Each row is a point on a landscape with many valleys, with its height.
A ball rolls from a point to whichever of its 2 nearest points has the largest drop for the distance, and stops where none of them is lower. Distance is the straight distance between rows; heights are no part of it.
rovu (h 4.53): [199 113 135 137 140 133 182 162 126 120 147 149 119 166 137 152 115 145
 173 139  92 115]
vazo (h 5.82): [157  85  76 211 119 106 103 165 147 113 100 108 145 139  86 165 123 115
  61 160 135 167]
tope (h 4.07): [ 59 152 178 103 110 112 122 126 142 111 101  83 110  89 157  46 126 115
 152 136 155 144]
pelan (h 6.48): [ 74 138  45 138 162 134 101 175 115 122 120 133  87 113 106 167 121  92
  99  73 106 169]
Zuzes (h 4.04): [140 134 119  85 133  89 173 143 183 151 112 188 142 149 137 131 144 120
 162 131  95  90]
Zem (h 2.01): [ 74 156 132 103  97 135 131 135 170 113 102 155 120  85 163  77 186 155
 137 125 139 100]
Muv (h 6.03): [151 153 156  92 138 115 139 104 167  74 125 192 103 173 141 111 109 136
 147 140 170  73]
nel (h 5.90): [138 160  89 163 153 172  76 172 117 140 100  89 138  91  90 170 143 144
 105 104 130 174]
pim (h 5.73): [149 130 178  87 137 131 151 150 142 107 140 153 141 202 123  69 107 152
 189 118 180  84]
zavab (h 7.05): [130 116 150 136 133 165 135 153 128 102 155 131 119 150 157 137 100 126
 142 171 170  56]
Rado (h 5.50): [154 130  67 206 120 136 143 197 131 114 103 117 161 115 126 150  67 102
  75 136 113 150]
rigiz (h 4.96): [130 133 113 157 121 138  88 177 104 124 164 152 135 156 163 182 105 150
 132 130 111 112]
lasum (h 5.44): [109 123 123 137 134 122 152 106  71 102 164  68 108 166 159 154 138 159
 169 146 127  90]
bekab (h 5.03): [103 124 175 148 186 136 139 157 108 130 131 103 195 134 162 151 122 157
 137  87 139 140]
fabo (h 3.24): [112 153 184 130 117 157 116 120  63 149 108 136 109 129 166 109 105 111
 126 127  59 147]
sepi (h 6.75): [198 163  87 123 151 115 141  54 160 170  81 175 139 143 111 150 148 171
 117 123 125 133]
muf (h 4.74): [111 107 199  93  98 109 137 134 120 159  93 143 150 177 117  42 137 156
 140 144 134  83]
zuva (h 1.74): [154 134 129 162  96 128 146 103  67 176 153 126 112  99 121 130 110  88
 166 144 103 124]
vasa (h 4.00): [142  95 166 143 123 193 144  97 132 126  99 125 105 143 153 110 108 170
  95 162 145 120]
doni (h 3.36): [138 127 115  93  82 124  99 115 187 158 145 165 105 135 124  65 119 118
 160 172 159 129]
mele (h 3.73): [ 96 103  89 109 152 132 106 129 151 154 140  87 157 103 141 153 192 118
 156 112 138 105]
popuv (h 3.38): [143 130 174 171 111 108 127 120 131 145 103 170 154  86 136 141 178 114
 140 153 112 134]
seti (h 4.10): [132 172 146 151 127 120  89 162 112  48 147 102 165 146 117 150 114  49
  88 114 115 169]
defo (h 5.91): [101 134 152 125 120  44 105 105 139 111 136 170 112 126 110 124 147 105
 137 139 124 181]
fupo (h 4.37): [160  97 127 134 186 138 101 143 142 176 129  56 181 114 113 173  94 124
 101 105 119 153]
nafo (h 6.23): [132 122  99 103 134  61 126 111 165 118 125 152  99 161 104 108 170 123
 175 120 125 195]
fomok (h 6.25): [114 150  61 181 134 177  88 196 137 170 110  89 144 121 148 172 139 102
 123 128 127 161]
suni (h 2.74): [ 92 148 112 180 118 135 146 138 116 174  94 119 119 102 125  76 147 106
 181 145 124 204]
rigiv (h 3.39): [122  98 124 174 131 155 154 140 161 157  94  94 106 101 128  98 117  78
 132 168 113 181]
zevev (h 6.91): [ 92 112  87 155  97 152 112 102  98 148 171 141  92 106 105 132 104 144
  87 149 170 134]
desen (h 5.59): [146 128 134 149 119  41  99 110 143 134 133 172 130 120 124 166  89 112
 128 124 133 139]
fati (h 6.63): [ 64 124  86 161 103 127 114 117  98 128 155 109 102 126 135 132 122 119
 102 167 120 179]
dupi (h 5.49): [132 129  98 105 176 159 108 144  95 136 146 100 134  77  46 161 160 157
 122  74 138 154]
Rabif (h 6.31): [193 149 114 101 122 118 139  86 135 151 137 117 124 129 122 139 156 184
 139 121 136 157]
lilot (h 4.11): [133 101 142 113 143 143 129 123 125 143 140 168 106 126  97 124 123 119
 105  90 129 138]
bupu (h 4.75): [134  93 130 148 163 134 122 154 139 162 120 114 176 153 136 178 132 192
 105 110 110 164]
gamiz (h 6.40): [ 87 105  97 149  94  90  93 103 129 109 111 144  79 126 132 147 128 107
  51 161  95 152]
Vok (h 3.63): [114 108 134  57 113 101 173  74  90 134 163 105 153 159  97  89 142 104
 173 113 123  73]
Bota (h 6.22): [103 147 144  93 129 107 174 143 143  70 122 187  64 151 154 122 114 154
 128 125 117  93]
kiv (h 6.96): [121 125 168 193 103 139 108 143 109 126 137 161 137 116 150 145  89  97
 131 178 151  67]
vogef (h 3.67): [146 154 156 194 111  90 115 151 164  90  97 144 148 100 141 132 157  62
 149 155 125 161]
tozes (h 3.00): [119 159 164 152  83 130 142 125  91 118 137 177 162  94 162 139 180 158
 147 157 116  89]
Divi (h 5.79): [177 110 105 107 149 115 117 127 118 109 143  98 113 133  82 186  89 187
  47 128 109 143]
seme (h 3.62): [113 126 145  73 133 140 169 144 181 150 121 153 163 102 166 118 110 150
 125 134 117  77]
Suza (h 6.32): [182 141 112  83 139  83 137  57 143 131 115 177 107 152 133 170 113 145
  97 128  97  99]
borop (h 7.61): [115 177 132 193 134 166 105 171 143  72 136 103 145 115 169 146 102  97
 125 146 182 127]
Vaviz (h 3.70): [139  85 165 135 143 150 176  93 143 127 101 112 103 120 114 108 128 102
 114 142 140 142]
tesik (h 4.89): [165 128 126 111 136 187  81 145  84 110 138  93  81 133  84 146 167 111
 105 102  74 153]
davap (h 3.03): [104  72 129 122 129 156 162 114 117 171 123 133 166  97 114 146 176 128
  87 130  80 109]
sobos (h 5.28): [115 100 176  85 134 121 134 138 122 167 134 144 153 177 127  87  97 148
 171  93 133 116]
lozug (h 6.14): [151 117  85 182 104 101  56 146 135  93  85 129 106 128 124 145 123  97
  45 137  98 169]
tov (h 4.49): [153 100 131 115 165 210  97 114 108 122 101  65  70 136 102 141 148 143
 111  97 127 139]
guno (h 7.32): [123 158  87 126 135 119 141 121 105 109 171 100  77  96 122 143 100 113
 150 109 147 155]
Fuli (h 4.39): [119 146 121  71  89 118 159 114 153 147 130 161 126 136 123  47 119 172
 138 140 139 132]
giroz (h 5.51): [162 175 102  81 114 132 147  75 153 136 136 154 129 142 106  72 132 192
 118 107 165 166]
ner (h 2.55): [161 136 155 164  96 181 125 100  67 149 124 152  75 122 151 128 121 126
 147 136  99 104]
Fof (h 7.37): [ 95 150 147 126 160 129 197 158 140 106 106 135 118  94 133  97 104 139
 161  85 158 134]
nokit (h 7.50): [ 99 181 159 163 131 135 161 178 121 116 127 127 156  95 169 113  82 119
 142 140 138 138]
ture (h 2.64): [104 109 165 106 122 116 173 114  68 163 157 108 150 114 122 111 102  98
 158 137  99 106]
Zibe (h 1.85): [105 166  91 166 144 147 115 129 125 164  93 102 118  72 140 119 169 116
 171 101 150 167]
foz (h 4.73): [206 143 105 176 103 161 134 192 139 122 149 162 136 133 145 157 122 144
 156 127 120 102]
sim (h 4.18): [114  98 101  91 138  97  88 100 168 172 168 124 156 108 103 154 132  78
 135 121 151  95]
nikin (h 3.40): [ 92  90 100 125 146 175 133 160 136 141 141  83 153 103 133 136 192 114
  96 123  94 144]
Besus (h 4.80): [186 163 148 166 117 114 130 128  86  87 136 172 106 101 107 157 106 126
 113  82 110 131]
Fomar (h 6.24): [132 139  74 151 157 160  72 198 112  87  91 130 104 113  63 173 134 103
  78  73 104 141]
besub (h 4.36): [139 102 201 110 103 139 109 123 127 132 107 151 101 167 144  80 112 158
 122 174 111 113]
mozep (h 4.81): [110 128 132  60 137  78 148  66 145 147 137 129 196 182  78  69 142 121
 166  97 141  91]
ribin (h 5.22): [117 132  90 151 118 136 134 176 141 129 149 122 142  98 152 171  79 150
  85 138 112 139]
zabit (h 3.74): [ 56 140 180 140 137 143 136 124 101 127  80  96 125 126 167  78 120  80
 120 144 107 159]
dulu (h 2.45): [ 99 105 153 124  85 141 165 125  96 141 143 140 191 129 149 122 194 181
 120 149  94 111]
tep (h 5.97): [125 121 149 103 127  93 176  88 123 166  77 132 144 186 116  72 115 180
 175  65 127 137]
gok (h 3.11): [125 116 133  50 137 170 139 104 188 142 127 111 136 108 143  91 125 112
 138 103 151  62]
guro (h 6.21): [ 79 145 108  69 107 133 169 124 114  80 150 189 100 166 133 105 159 160
 143 119 130  63]
Zigib (h 2.57): [101 118 149  89 140 164 155 113 193 113  84 149 136 115 129  60 157 131
 121 109 182  96]
ran (h 6.85): [152 128 140 211 114 141  69 122 117 140 133  98 153 110 134 147 101  82
 115 169 150 131]
Nipo (h 3.94): [132  94 126 141 163 175  70 123 121 172 105  56 131 133 137 145 127 115
 107 129 109 161]
Nesi (h 4.46): [132 175 169 139 136 119 113 154  83  86 165 149 139 129 127 141 123 110
 125  89  88 176]
piram (h 4.88): [129  88 118  96 164 121 118 104 112 177 125 129 138 104  54 144 148 137
  97  69 136 176]
mut (h 6.60): [129 148  87 193 111 151 105 160  88 164 144  83 174 139 132 155 112  63
 131 163 121 173]
pemu (h 4.47): [ 94 147 194 105 117 106  98 102 122 119 108 134 101 118 151  66 119 136
 171 122 193 110]
Lol (h 7.27): [107 127 139 111 146 129 188 143 135  76 138  88  98 136 149  84  92 139
 173 131 178 113]
zizu (h 5.93): [126 130 125  76 101 125 150 133  93 120 151 160 101 159 163 149 162 130
 161 154  87  59]
kogur (h 6.04): [185 115 118 109 134  67 133  70 128 107 111 112 109 115  95 186 112 127
  62 129 105 116]
futuz (h 5.52): [140  90  63 130 137 146 136 176 142 113 153  91 140 102  89 167 113 163
  50 131 122 137]
nifor (h 5.23): [111 119 123 121 175 118 119 140  95 108 187  69 167 143 149 177 135 151
 137 105 137 125]
fivin (h 2.22): [ 99 109  78 119  81 135 112 114 170 182 114 129 112 122 144 100 158 160
 143 195 145 114]
pino (h 5.45): [147 116 181 109 135 118  93  64 150  94 123  90 132 165 145 118 168 128
 149 132 165  99]
duv (h 4.32): [152 127  85 105 137  94 180 165 156 131 146 157 123 153 163 179 106 150
 153 131  98  90]
bolan (h 5.16): [163 155 105 160 106  51 107 108 108  97 122 180  83  94  97 158  83 128
  88  91 112 153]
musef (h 4.76): [127 114 104  65 156  96 126  57 177 149 151 144 170 151  83 117 161  95
 114 130 139 105]
mel (h 5.02): [131 145 168 101 130 110  88  76 163 117 127 150 139 125 128  93 152 149
 149  96 199 131]
rezaz (h 7.15): [126 128  96 122 139 137 133 122 148  95 153  98  79 131 152 140  77 121
 135 146 174  93]
keka (h 5.67): [128  98 136 109  90 131 135 106  74 127 155 107 111 188 149 119 149 131
 168 185 120  72]
dufa (h 3.86): [157 148 170 153 134 102 132 173 166  65 152 102 164 121 129 136 138  84
 137 139 119 153]

For each start below, name the point where the ball stops.
rigiz | Zem
mel | zuva
Bota | Zibe
nafo | dulu
dupi | Zibe
pino | zuva
